Points, in no order, along strands that fork, close into loops and pass close to each other.
In the rows, zero is written as 128.
Points whose rows are less than 103 apart are linked; no others are. Some points are linked to none.
Mor: 145	113	113	141	97	84	105	128	145	141	136	117	137	164	134	152	147	92	99	110	85	138	165	153	155	134	153	121	74	109	159	168	164	122
subos: 157	91	143	164	131	137	138	110	80	116	119	144	125	96	136	119	133	98	170	101	135	147	101	123	110	120	117	141	124	139	108	131	169	133
Getaz: 120	127	112	69	134	150	95	107	182	132	132	139	131	162	124	151	132	89	114	122	119	119	186	170	112	135	132	98	115	127	143	153	105	173
Tuva: 129	172	146	123	127	143	114	127	127	133	112	143	104	154	133	129	132	144	131	132	139	132	131	90	136	135	109	129	156	134	108	94	114	87
zop: 128	107	92	160	135	132	150	126	90	58	89	136	98	112	131	129	94	138	156	140	159	166	132	125	102	95	160	140	153	149	102	80	189	148
Romer: 117	128	123	125	112	118	126	157	139	149	109	101	124	141	114	175	121	157	99	153	161	92	148	114	170	109	135	117	154	109	134	115	91	109
deg: 143	156	119	133	151	155	130	181	89	137	134	117	147	118	95	143	86	152	98	120	127	131	107	111	114	156	177	115	156	141	98	119	95	142
kes: 134	104	107	118	118	80	112	130	121	159	173	87	166	96	121	143	113	145	90	151	120	115	77	127	135	159	127	118	115	132	156	172	123	115
Kad: 166	94	117	161	138	110	98	128	126	112	78	127	119	100	111	136	69	191	146	107	170	129	123	109	132	100	137	129	131	133	139	112	129	158
gol: 141	114	126	136	98	70	118	100	140	129	116	98	174	126	117	141	163	130	113	131	151	79	165	160	134	144	119	111	84	120	140	150	159	104
lur: 88	136	146	146	128	195	133	134	99	103	145	143	124	123	124	124	122	138	122	163	155	135	116	152	100	114	136	118	147	131	107	114	128	166
Fula: 117	131	128	96	138	177	157	107	122	112	116	129	100	153	134	141	166	80	183	166	148	142	144	111	114	124	96	147	127	156	86	119	120	118
nafu: 146	149	133	122	128	145	151	153	98	124	124	119	123	106	115	133	110	168	166	144	149	155	72	80	132	148	103	163	138	149	109	104	124	101
noza: 143	97	122	168	131	146	133	119	93	58	110	147	118	101	137	117	108	135	171	133	179	155	108	134	81	92	142	155	141	140	105	87	162	150
voz: 125	116	98	106	157	123	136	89	131	126	170	128	66	164	155	143	146	63	147	139	41	169	160	130	148	124	120	118	114	134	141	132	129	132
Bov: 98	176	133	148	122	158	113	170	129	123	113	126	110	140	73	123	111	127	105	169	133	121	167	152	104	106	165	132	165	126	156	110	71	159
Vuref: 130	109	136	141	128	110	145	141	130	106	99	138	109	103	124	128	116	172	178	124	137	145	127	87	150	104	125	139	150	145	99	87	167	122
Lete: 114	160	121	88	114	126	112	162	176	177	138	110	139	155	93	126	121	109	121	123	143	107	154	133	145	151	127	129	129	92	153	148	76	129
rom: 137	113	118	94	113	128	98	119	160	110	131	139	139	156	137	150	158	103	88	120	139	116	189	180	119	123	142	115	102	117	175	152	118	153
Zuli: 143	128	121	150	121	83	130	140	179	124	81	148	119	133	128	121	150	173	112	99	155	116	176	129	147	125	135	133	127	113	132	146	138	108
sagim: 107	135	124	111	158	151	133	142	124	181	135	107	156	136	129	149	135	131	85	119	111	99	122	123	134	177	123	106	131	133	134	143	95	124
vil: 97	168	139	115	142	155	142	140	133	126	125	116	86	168	85	148	127	112	141	139	112	126	181	121	133	113	152	113	171	152	115	87	97	139
vabez: 137	111	131	128	121	114	104	131	146	157	137	157	113	143	130	97	139	132	115	108	82	155	129	122	137	145	109	144	108	118	155	149	172	115
Zep: 131	89	108	146	92	87	101	117	124	143	129	110	136	137	122	136	127	118	86	128	95	143	127	150	147	119	132	117	89	116	162	177	152	137
motug: 175	143	127	152	145	77	99	139	181	132	97	136	140	106	106	112	94	181	155	60	150	139	136	131	146	128	123	145	122	123	133	138	162	139
zab: 121	159	89	137	113	133	167	131	133	101	71	141	87	164	117	117	133	119	165	140	138	158	150	102	116	113	147	149	109	152	95	67	154	109
zod: 139	176	138	123	126	147	157	139	101	118	113	118	123	142	86	126	109	136	145	147	135	157	100	82	111	145	104	164	146	144	101	96	144	123
Dirir: 137	130	130	114	93	120	105	110	155	164	119	135	130	155	127	147	142	122	100	122	139	112	137	146	148	112	117	118	121	112	135	172	108	121
natid: 119	130	113	106	119	133	114	122	146	188	154	106	138	134	142	153	141	130	90	115	109	119	109	139	161	172	101	110	119	125	164	155	103	108
nalo: 130	102	94	132	109	99	102	135	159	151	159	130	92	136	145	116	146	124	116	139	71	159	147	117	149	120	134	141	94	118	167	162	152	99
Bog: 147	166	124	143	140	134	131	178	124	133	137	99	151	128	97	121	70	162	89	98	143	118	116	120	105	170	155	113	154	121	126	122	104	151
goli: 102	139	134	106	137	185	146	125	99	89	125	129	107	141	122	132	140	72	171	163	141	138	121	123	99	113	125	135	146	148	88	104	93	129
gedi: 142	168	151	135	146	115	134	129	130	113	100	142	120	102	146	100	131	161	164	123	130	159	97	103	162	132	95	155	132	118	116	83	135	94
muki: 113	132	122	86	144	167	124	135	129	166	132	113	132	136	128	163	131	119	108	141	126	86	138	126	135	150	126	101	130	127	135	131	49	133
bev: 114	122	143	103	154	161	156	134	114	136	169	117	129	138	136	125	142	122	133	123	113	89	128	118	133	135	152	100	142	117	94	107	110	133
kug: 126	107	161	125	142	100	98	111	113	112	143	138	149	85	128	128	106	157	130	106	154	104	88	108	142	118	132	130	156	146	106	131	118	134
kodi: 139	110	145	134	126	136	139	116	94	144	144	120	126	115	123	115	125	115	121	139	99	124	104	134	137	135	112	106	131	102	112	162	134	148
gog: 150	137	156	139	148	131	134	133	115	141	126	131	136	117	126	117	115	145	128	112	110	121	105	101	139	136	108	123	142	109	104	124	136	136
gusut: 109	116	112	151	123	140	140	136	97	70	125	113	96	117	125	121	88	146	154	168	162	148	103	84	91	113	141	119	165	171	109	68	137	114
duso: 145	103	129	140	124	146	158	113	108	152	103	140	118	122	122	108	153	125	130	137	118	155	136	124	107	136	111	164	117	134	116	162	172	139
gifeg: 131	113	126	124	90	166	123	141	119	153	109	145	125	133	116	147	130	145	113	128	159	136	116	123	140	110	121	155	150	127	135	118	113	134
zut: 120	128	139	104	128	142	115	101	121	120	162	91	163	122	126	154	144	96	86	164	133	88	141	177	123	129	142	100	106	120	143	137	104	139
rarib: 107	95	109	117	143	115	145	100	126	128	195	107	95	142	159	132	144	89	127	137	56	154	136	107	142	112	129	121	120	140	147	139	118	116
pap: 145	104	127	161	149	71	127	95	129	132	121	183	119	99	166	105	140	132	169	76	83	122	120	145	154	126	140	137	82	151	123	148	174	116
pab: 145	123	144	149	114	165	157	109	87	122	105	134	118	127	118	120	140	106	148	131	137	150	115	111	114	117	107	136	126	131	95	119	149	141
doku: 132	159	127	123	128	82	123	161	173	157	138	95	158	132	118	118	105	166	105	107	164	97	117	117	135	171	129	123	135	96	141	145	97	100
bepuv: 124	129	139	106	127	167	133	128	107	138	131	140	108	129	150	138	146	102	147	138	111	135	106	103	141	146	79	121	134	133	132	133	106	93
kot: 141	122	140	112	114	82	139	131	160	136	136	112	159	106	111	120	148	157	129	111	146	99	119	131	175	118	129	120	118	94	133	117	131	115
koge: 140	137	92	160	118	109	119	141	132	140	85	73	123	104	93	153	83	167	85	124	163	122	131	125	134	135	146	95	162	123	156	107	104	141
Noko: 122	176	126	95	137	104	123	178	164	164	151	95	153	151	100	127	118	131	103	125	140	94	131	127	146	174	145	125	136	94	128	134	84	102
Lazit: 134	139	124	111	116	103	119	136	131	166	159	98	161	109	102	123	115	136	80	141	132	102	102	129	122	135	132	129	134	112	140	171	118	122
baz: 143	184	109	131	130	139	144	140	161	120	92	164	87	158	146	126	163	145	163	119	110	148	172	131	159	132	118	128	116	124	113	104	141	94
Luv: 94	140	111	135	126	125	169	133	108	67	115	109	91	151	136	136	107	113	163	179	136	142	115	88	99	119	128	116	151	171	104	63	135	105
vot: 120	150	129	111	156	166	147	157	87	105	142	127	133	152	131	120	105	137	134	160	145	140	85	99	98	159	150	147	139	159	69	112	96	111
Fikes: 144	145	108	144	100	57	95	141	190	130	125	125	141	137	147	129	161	130	126	81	105	146	153	182	167	157	148	139	74	103	157	190	162	88
lim: 108	115	150	108	164	167	136	141	82	106	174	133	142	135	178	130	124	75	144	143	105	122	96	147	105	149	145	92	149	137	93	147	89	133
dipib: 123	97	157	127	155	77	104	114	138	141	135	126	162	74	122	136	104	158	133	107	139	103	104	107	152	131	108	146	140	129	132	147	141	131
vema: 137	120	128	167	134	99	150	129	112	87	94	141	105	124	119	136	99	160	148	116	140	151	134	105	119	84	141	129	170	161	102	85	163	137
gom: 106	151	130	147	108	125	135	171	166	139	80	133	96	179	107	135	117	148	127	133	139	153	179	111	141	130	106	125	169	116	147	124	101	109
Vebik: 138	88	104	117	115	101	112	110	138	128	139	140	125	156	160	143	156	102	117	106	88	107	153	153	144	126	166	115	73	124	131	155	172	127
vin: 126	94	158	119	126	116	103	93	116	112	128	149	134	110	148	131	140	131	107	114	144	113	116	123	138	108	106	125	140	136	135	137	108	123
Pepor: 141	119	122	88	110	95	122	112	162	154	155	113	121	92	137	127	173	140	120	123	131	117	115	154	181	120	118	124	109	110	150	144	125	94
mopos: 162	141	121	138	106	70	123	131	152	147	115	81	172	105	77	152	92	172	123	114	186	90	120	129	151	133	123	141	127	108	145	114	125	120
Tem: 113	125	125	82	151	185	110	121	131	137	125	134	123	144	137	154	139	93	146	140	122	107	171	119	116	126	124	103	124	141	130	110	78	155
depuf: 113	118	133	149	163	130	113	123	108	82	140	120	177	67	140	141	97	134	125	118	155	107	100	136	102	98	150	94	153	114	104	122	135	161
kufi: 123	120	120	129	118	132	170	119	126	90	87	153	89	162	143	116	145	134	164	138	147	137	141	119	127	96	134	144	128	141	76	100	139	117
Rebe: 104	90	139	113	125	153	118	119	105	130	142	139	123	134	165	134	134	99	130	158	97	143	109	106	102	143	90	120	125	149	150	150	110	115
zif: 106	154	127	130	149	164	134	118	103	130	94	136	128	161	104	89	105	116	131	144	123	140	118	125	97	128	131	125	142	126	88	109	132	170
bosep: 126	83	138	124	125	74	136	89	141	130	165	117	133	103	163	139	152	113	126	109	88	133	130	133	165	97	131	131	105	138	139	142	149	112
figom: 140	140	125	135	108	115	98	145	169	147	119	155	110	143	148	100	153	135	127	77	110	168	141	152	151	157	112	139	97	113	155	154	165	103
Zite: 109	120	113	134	114	123	133	134	118	108	103	127	82	131	117	125	117	152	123	166	145	137	146	100	135	99	140	101	177	141	110	108	121	112
nemuv: 115	111	136	104	140	129	145	124	141	136	155	123	132	157	133	126	144	113	99	140	88	109	161	157	118	140	115	105	109	121	181	145	122	160
forup: 121	158	112	145	135	161	142	114	90	96	86	155	90	145	102	113	144	82	148	151	128	124	168	134	92	104	148	147	126	136	119	78	129	143
futo: 98	123	144	132	121	159	101	138	98	133	185	120	162	125	141	151	109	111	95	166	99	120	96	149	104	129	148	103	117	127	147	167	107	147
gel: 111	113	122	141	128	144	140	115	113	85	128	136	95	106	138	114	129	145	151	146	171	126	126	105	102	109	130	121	176	154	88	112	121	119
Ses: 117	152	160	116	118	163	116	120	118	142	148	139	145	165	113	130	123	101	109	136	110	114	130	138	104	114	147	117	132	128	114	139	104	153
Fedi: 118	101	159	130	153	143	123	140	76	115	167	133	145	118	176	128	115	93	138	126	109	132	65	109	100	156	131	114	149	141	100	145	115	107
Suviv: 142	108	140	145	122	157	123	135	89	80	134	135	133	90	139	116	108	118	157	141	163	140	94	118	87	94	137	140	143	116	125	110	123	147
Zun: 105	152	145	118	123	148	116	119	134	129	147	103	155	139	105	147	138	110	84	151	147	92	159	155	121	109	150	115	141	113	123	137	90	151
Vova: 119	56	147	149	145	101	110	93	105	116	154	146	119	80	128	113	130	122	143	95	126	119	95	136	148	137	119	122	127	150	125	147	171	143
lezon: 119	119	115	111	122	126	132	137	146	110	97	152	109	132	132	131	141	144	114	141	157	115	164	119	130	94	125	110	151	124	112	132	109	124
fomip: 142	139	122	124	111	110	124	140	171	148	139	140	132	141	126	121	149	119	117	86	122	107	178	136	136	133	145	122	99	111	139	129	154	131
kulu: 122	134	130	159	137	161	167	105	80	86	106	136	126	132	139	124	149	83	153	150	146	133	117	133	88	122	100	137	134	147	100	85	155	138
dudo: 115	147	131	99	112	161	156	117	125	132	110	147	124	174	120	109	151	99	144	138	118	154	140	137	98	133	106	164	105	165	135	115	126	142
naliv: 101	161	119	117	119	133	141	149	155	135	113	114	60	171	99	132	123	126	135	143	112	156	188	113	140	112	154	124	154	152	122	79	125	111
pazit: 136	163	121	132	121	92	119	137	187	178	140	97	138	121	141	101	144	117	123	120	92	135	153	150	166	150	111	119	101	84	157	171	138	100
dof: 146	65	103	152	124	122	147	113	102	122	135	135	105	106	159	123	153	68	136	114	93	150	136	137	119	102	159	137	99	122	123	162	155	130
nidos: 145	117	120	136	113	69	96	126	179	132	128	158	122	119	152	113	155	145	126	87	108	139	139	157	161	149	126	128	85	119	163	176	139	92
lidag: 137	191	133	122	137	147	139	136	177	152	131	151	106	150	141	104	164	119	144	96	90	150	173	144	148	149	94	134	118	123	140	112	146	105
lolum: 131	115	133	119	140	122	162	92	119	117	159	139	87	140	172	121	163	83	174	142	74	164	111	125	140	117	90	140	119	142	125	131	160	93
zefiv: 124	131	119	128	136	168	122	161	107	176	142	109	163	106	107	133	101	125	97	156	128	116	112	140	98	143	144	150	137	115	153	152	92	166
vuk: 116	129	158	112	146	116	130	102	142	139	166	136	127	103	163	118	148	129	145	101	111	124	97	109	155	119	109	120	141	140	93	125	142	95
Dez: 122	110	153	132	142	78	113	124	151	164	144	117	165	80	138	139	126	163	133	112	96	128	95	109	176	143	102	138	126	144	133	164	140	110
situb: 114	121	141	155	144	117	113	110	131	96	141	127	190	83	151	130	108	136	107	140	149	110	124	148	95	87	149	117	119	103	129	139	141	164
Geta: 158	75	134	136	145	100	111	105	106	123	143	132	134	79	123	116	96	139	149	80	120	130	98	134	138	118	128	130	106	136	139	128	179	168
fite: 108	107	115	109	137	155	110	125	120	140	122	141	145	111	145	106	129	122	92	137	122	138	117	118	97	146	108	117	136	135	154	146	109	141
zata: 145	84	131	152	104	112	118	99	99	125	125	131	131	112	134	125	129	120	111	127	106	127	106	153	133	115	135	115	105	105	128	178	154	153
tela: 125	128	137	162	135	147	126	143	114	120	124	106	147	117	128	133	79	190	103	138	157	113	112	129	116	115	147	121	146	111	129	100	110	171
rokad: 115	111	123	116	108	118	103	109	139	123	139	100	172	133	121	144	146	105	77	146	146	102	167	182	117	126	136	122	86	105	169	144	142	152
vemuv: 135	142	136	162	154	155	168	121	75	79	129	118	137	120	122	122	103	113	164	157	157	138	87	117	77	119	105	145	148	145	88	105	166	160
mava: 122	161	138	107	112	123	154	111	122	121	146	139	136	136	143	108	133	101	149	134	110	151	80	95	116	132	93	159	109	159	105	106	166	89
Sov: 152	94	147	125	105	123	133	105	110	110	144	169	87	144	154	133	173	108	137	110	90	146	135	151	147	118	120	137	107	147	147	144	170	123
gad: 136	160	115	152	107	128	149	162	156	150	89	123	103	147	95	121	107	169	134	119	138	164	148	103	143	131	123	129	162	119	121	111	132	119
zuna: 149	110	123	157	124	117	111	120	135	116	104	115	129	119	110	133	99	176	111	122	168	115	138	121	117	93	147	140	126	114	127	110	136	158
pova: 127	144	156	124	144	108	118	113	153	119	107	174	108	109	162	109	163	158	162	113	130	142	124	129	188	118	96	148	130	122	124	111	133	92
gabu: 98	172	127	118	126	172	140	117	92	97	115	141	103	147	89	125	148	74	163	152	125	130	139	133	86	105	134	141	133	169	118	77	100	141
rir: 146	161	127	94	134	104	125	126	158	149	175	111	124	93	140	105	157	128	112	131	109	113	120	121	163	138	131	105	121	109	139	136	118	88
vud: 87	143	120	163	126	157	120	170	134	124	120	95	141	142	106	149	69	166	93	156	147	131	142	141	120	120	178	116	155	120	140	89	104	171
novo: 113	163	138	106	134	157	156	128	99	120	139	108	125	144	109	120	129	95	164	149	140	135	85	87	112	151	105	160	125	151	81	93	156	104
mas: 131	157	136	129	104	143	157	132	150	139	108	158	129	166	117	104	145	121	130	111	119	154	152	121	96	124	100	159	124	153	132	128	152	111
zibar: 109	152	127	148	156	153	130	154	82	101	110	103	128	152	117	129	67	135	138	157	124	149	111	94	101	133	168	130	165	142	111	55	127	155
Pon: 101	164	113	142	114	149	144	163	122	104	80	133	109	156	89	120	106	126	135	145	124	156	167	109	88	124	141	141	149	148	154	74	120	140
begov: 131	156	91	147	129	146	134	125	98	82	65	138	101	159	108	114	116	99	150	142	148	148	149	108	97	113	145	165	107	140	108	70	169	131
Mibe: 156	91	113	153	117	146	137	121	87	111	107	158	121	104	154	127	151	82	159	99	117	131	129	133	100	105	152	145	106	122	112	132	166	134
Varar: 137	180	145	119	126	130	120	144	188	169	151	132	135	128	162	114	157	123	140	113	86	135	163	134	162	130	108	133	117	101	141	135	131	103
naf: 130	135	119	139	99	82	109	143	146	135	100	90	165	136	96	161	113	150	107	148	178	85	130	133	152	126	125	121	136	95	149	118	97	116
Pemi: 125	39	106	161	137	99	126	113	97	86	138	149	82	123	172	147	164	91	152	112	80	150	132	139	138	120	163	134	102	145	125	173	161	107
bab: 98	108	133	110	132	193	135	103	103	102	144	157	114	156	159	123	149	90	143	145	126	133	129	162	95	126	103	118	110	138	133	111	118	155
dulu: 149	95	146	146	125	109	123	104	99	110	109	166	115	98	144	121	149	121	152	103	127	160	105	111	129	122	104	176	106	146	131	135	171	104
luzet: 110	117	125	112	148	173	139	119	127	113	131	156	121	147	138	114	145	109	110	146	116	120	171	170	107	120	132	122	112	120	158	120	117	180
sogub: 112	137	116	107	122	149	108	153	146	174	117	104	125	143	86	115	111	133	123	142	146	105	140	119	136	130	156	130	130	97	127	119	88	149
Gire: 110	130	162	111	132	124	143	107	123	116	158	153	137	132	160	115	135	126	158	113	117	137	85	108	119	134	100	138	140	171	103	104	138	92
Kodo: 146	140	118	117	137	137	185	103	103	128	130	158	102	148	141	112	174	68	165	136	90	144	129	141	134	132	103	149	107	130	124	109	157	116
suz: 121	167	119	100	109	137	110	159	202	173	120	124	102	167	112	142	136	116	137	114	143	125	182	150	164	142	120	128	126	94	145	142	91	121
fur: 113	113	129	147	124	174	111	148	112	121	134	134	140	106	115	133	113	162	110	156	168	116	116	146	124	111	143	112	136	100	131	134	127	171
Tig: 154	168	133	152	112	134	150	133	143	132	97	159	114	148	102	101	130	159	137	108	130	157	129	112	121	134	102	142	138	131	109	117	170	116
Pud: 160	130	133	120	84	65	111	120	160	147	131	100	170	98	84	125	124	154	135	110	161	106	109	141	166	132	125	139	101	104	152	135	155	114
bele: 125	80	141	121	127	120	152	97	121	128	177	110	122	115	167	140	144	98	128	126	92	115	130	126	140	113	119	100	111	142	143	146	114	129
dad: 127	121	137	117	144	89	155	92	144	142	164	134	130	106	152	98	148	130	132	88	108	121	124	136	144	114	128	127	121	135	114	121	165	127
Vibi: 134	114	113	108	109	93	104	119	164	159	175	104	122	150	138	145	137	118	114	158	80	125	146	126	155	133	116	108	93	117	166	164	119	97
sor: 125	103	123	135	134	91	115	127	122	158	176	94	147	86	142	138	113	137	110	117	80	136	88	97	138	153	118	124	117	142	148	162	129	104
pasek: 116	126	136	112	159	155	135	140	86	126	142	130	146	118	158	125	107	127	115	131	131	128	85	98	95	158	141	134	149	143	84	137	98	113
monop: 159	138	129	130	143	96	115	136	163	138	109	164	132	96	130	90	118	168	170	88	119	147	113	114	139	128	110	155	120	129	119	131	181	117
zapep: 106	141	103	119	135	165	117	129	126	146	101	146	126	143	90	94	128	101	125	127	120	148	154	135	94	130	141	129	136	131	107	126	128	164
tez: 135	97	126	173	135	84	121	94	128	113	135	172	87	103	174	130	161	119	182	96	74	159	118	145	177	128	139	147	80	157	125	143	164	89
lopi: 113	158	108	110	121	132	105	168	128	130	129	110	163	154	97	182	112	140	75	164	170	82	116	156	138	142	145	103	148	120	142	135	66	121
padin: 155	136	116	141	140	93	132	126	138	120	96	193	117	111	147	100	155	143	162	69	103	136	127	137	148	131	148	144	108	125	110	128	182	113
Rogok: 106	162	132	124	144	166	126	169	80	123	124	116	118	150	105	140	92	135	118	152	132	145	114	100	108	150	170	135	163	149	96	89	84	126
kag: 149	98	132	149	118	59	102	108	153	125	95	161	127	109	132	123	142	151	117	94	118	113	142	141	147	144	140	140	87	143	142	181	147	113
dodi: 125	107	135	116	118	157	127	147	101	134	139	135	128	100	134	136	132	152	155	138	158	140	71	93	125	153	98	152	165	144	110	122	121	107
miz: 134	134	137	123	95	93	114	120	161	158	124	113	159	142	122	166	133	154	106	136	156	78	122	141	162	136	95	116	120	112	157	151	87	104
mam: 121	87	117	142	131	108	151	108	110	122	187	126	84	128	178	120	145	63	173	140	62	163	102	110	134	111	111	115	133	137	128	143	137	101
lef: 141	80	104	133	114	117	120	120	127	112	111	145	143	134	138	126	159	133	115	111	127	93	146	164	131	145	173	115	72	121	127	154	165	141
Dud: 132	126	123	132	128	145	120	107	119	158	97	142	145	135	115	98	122	113	107	110	118	158	136	129	104	119	135	149	120	119	105	161	164	159
zaz: 134	131	113	114	122	133	142	170	127	168	139	105	175	111	104	155	110	158	82	143	142	96	94	132	121	143	129	143	152	115	152	154	81	128
Sug: 139	117	131	137	137	117	148	112	142	115	83	159	108	137	148	122	150	150	140	121	139	121	163	113	132	109	133	138	122	117	106	132	134	121
vog: 125	130	138	103	142	123	134	146	122	134	131	110	130	132	138	148	127	153	115	147	152	96	113	97	161	123	142	118	156	109	104	124	79	103
nir: 127	146	136	96	143	106	124	160	118	118	146	95	171	130	119	172	125	144	86	145	157	80	116	122	142	144	153	111	139	120	119	125	80	100
Nuvu: 113	142	131	102	136	165	121	139	129	137	115	136	129	153	124	142	130	141	99	153	139	113	129	137	119	137	118	110	168	126	140	142	54	129
rilo: 124	161	116	132	100	114	121	169	195	153	110	116	87	167	116	151	132	146	127	124	162	134	173	129	169	127	115	120	163	94	146	129	107	99
tigut: 104	129	154	140	140	123	99	126	116	116	168	112	185	117	144	130	96	134	83	153	119	99	99	144	102	131	150	106	117	109	140	152	138	151
ber: 143	130	138	151	166	146	146	130	86	115	116	123	134	110	126	130	91	135	137	108	127	131	108	97	117	118	133	119	164	118	107	90	139	161
muk: 125	147	122	151	100	154	129	169	134	123	110	136	121	142	82	121	113	137	108	139	143	125	178	129	105	108	149	134	151	120	160	101	118	160
robu: 107	96	145	111	142	171	140	127	113	114	167	122	119	133	169	129	142	99	159	138	136	101	117	121	115	125	126	101	146	130	88	126	103	124
geso: 124	128	145	135	157	150	150	128	74	99	148	127	145	123	134	104	98	98	155	141	130	146	63	114	71	157	108	143	144	147	105	109	156	150
zuf: 137	171	134	147	123	93	98	138	198	161	135	112	148	100	128	106	130	169	123	84	159	128	123	146	167	137	116	145	132	104	136	127	144	99
vegel: 114	142	131	116	137	173	160	140	127	135	143	117	103	134	107	138	144	138	127	128	122	115	159	119	134	126	145	109	157	143	106	84	111	138
bizo: 158	108	126	148	131	74	111	123	161	129	85	161	132	112	113	117	126	181	129	75	157	129	132	144	139	132	131	162	119	128	138	167	144	130
bako: 133	104	139	137	141	162	125	124	93	111	142	131	153	85	150	105	105	113	126	152	133	148	106	133	77	99	139	156	134	108	136	147	135	169
zuv: 129	131	143	109	106	148	124	100	134	152	141	143	118	164	142	126	141	97	121	128	100	134	142	130	131	106	127	129	109	134	118	157	117	129
bosa: 113	144	132	166	149	153	144	141	86	99	112	124	134	128	138	140	92	106	142	138	128	124	118	108	91	98	151	121	156	128	109	63	141	164
borul: 143	124	103	113	155	168	120	145	109	149	121	105	163	92	110	117	83	143	109	123	146	135	96	114	96	136	135	129	147	115	139	133	115	169
Rese: 114	109	130	108	112	168	154	97	106	100	137	147	120	167	158	121	150	79	149	138	114	162	119	145	93	126	105	144	92	169	128	108	149	138
ruge: 100	170	128	102	143	172	116	147	123	118	118	140	103	154	93	142	132	128	105	176	142	126	155	151	118	124	136	120	173	142	141	120	43	140
lugot: 139	179	114	151	134	121	128	152	134	127	133	81	184	102	87	145	73	151	83	130	161	116	130	139	95	137	161	97	149	116	135	132	98	155
vunaz: 137	167	139	123	126	101	121	140	173	163	126	132	143	114	127	111	115	166	114	94	140	135	115	115	145	143	105	134	155	119	136	135	119	100
zemov: 140	98	111	136	132	140	123	118	116	156	119	126	147	76	130	112	107	149	105	113	127	132	103	120	109	136	112	131	120	134	153	147	129	151
fug: 145	141	139	111	122	113	114	124	160	130	125	149	107	115	151	134	177	153	131	113	136	121	142	141	188	108	111	146	118	100	140	135	121	93
Fen: 143	117	136	137	136	101	121	144	156	131	110	145	133	80	133	115	128	172	171	104	126	124	123	95	169	108	123	130	127	114	99	123	167	119
Vif: 172	92	144	144	151	113	99	118	115	120	107	143	134	101	115	127	84	165	166	92	142	121	105	111	140	108	124	137	114	120	122	130	166	169
Vosi: 121	126	99	106	97	73	115	107	158	141	166	67	150	170	116	136	128	111	113	157	95	131	142	150	143	160	119	94	78	119	181	148	107	103
vedo: 113	129	115	98	83	92	120	122	153	150	139	77	182	177	108	138	129	100	107	152	136	113	150	179	117	166	115	112	99	111	183	169	107	121
Viku: 125	140	119	73	145	179	126	111	163	161	124	138	101	140	136	150	153	114	150	125	117	134	171	118	139	141	101	124	128	146	126	118	94	117
vozug: 147	162	136	103	139	156	165	117	126	115	105	157	83	149	142	124	168	104	165	130	112	133	157	126	151	129	104	128	114	120	115	97	134	114
Tiv: 137	125	117	109	98	93	135	134	193	162	138	97	142	176	109	137	149	98	119	127	131	118	180	171	132	158	122	115	83	108	161	177	122	133
zap: 141	97	157	131	151	130	128	114	85	98	149	127	136	106	144	103	94	147	166	128	146	146	57	108	96	143	100	160	134	163	120	121	140	139
ker: 153	99	111	153	118	93	124	110	127	115	100	114	163	112	113	120	145	142	109	122	153	79	149	155	120	138	140	111	79	110	131	145	161	142
Tuta: 96	141	155	130	127	181	114	124	96	127	167	146	149	137	139	129	128	117	93	153	126	139	98	151	96	115	142	129	139	133	120	147	115	154
Pomim: 150	160	111	164	130	114	108	127	129	127	109	66	155	110	86	130	79	163	90	132	188	101	119	145	111	145	137	109	142	110	153	122	98	147
Zol: 127	105	136	102	144	128	152	101	115	115	177	104	135	125	145	147	152	95	103	147	101	104	131	161	129	131	122	87	120	117	153	147	103	146
kiz: 124	129	92	165	111	118	123	148	144	131	89	90	116	117	83	150	115	153	71	125	175	119	174	152	134	127	148	110	149	114	161	119	126	143
Leb: 133	98	158	130	114	111	122	96	112	118	128	171	111	121	150	125	159	134	137	102	121	138	109	135	141	118	102	141	113	159	147	137	135	114

A tip is a point with one link. Name the tips that can be reached along the links from each point below, in the order of the rows.
ruge | natid, Pon, Viku
Mibe | bepuv, zif, Sov, Pemi, zap
koge | gol, naliv, kiz

A fork is a point with three links, a tip a point with one. Leave the first point through the second and follow the links. Name the first fork or tip that comes.
Vebik / Mor | Rogok
Lete / suz | Zol
zibar / bosa | gol
bepuv / Rebe | Leb
sor / kes | bepuv
nemuv / luzet | Lete
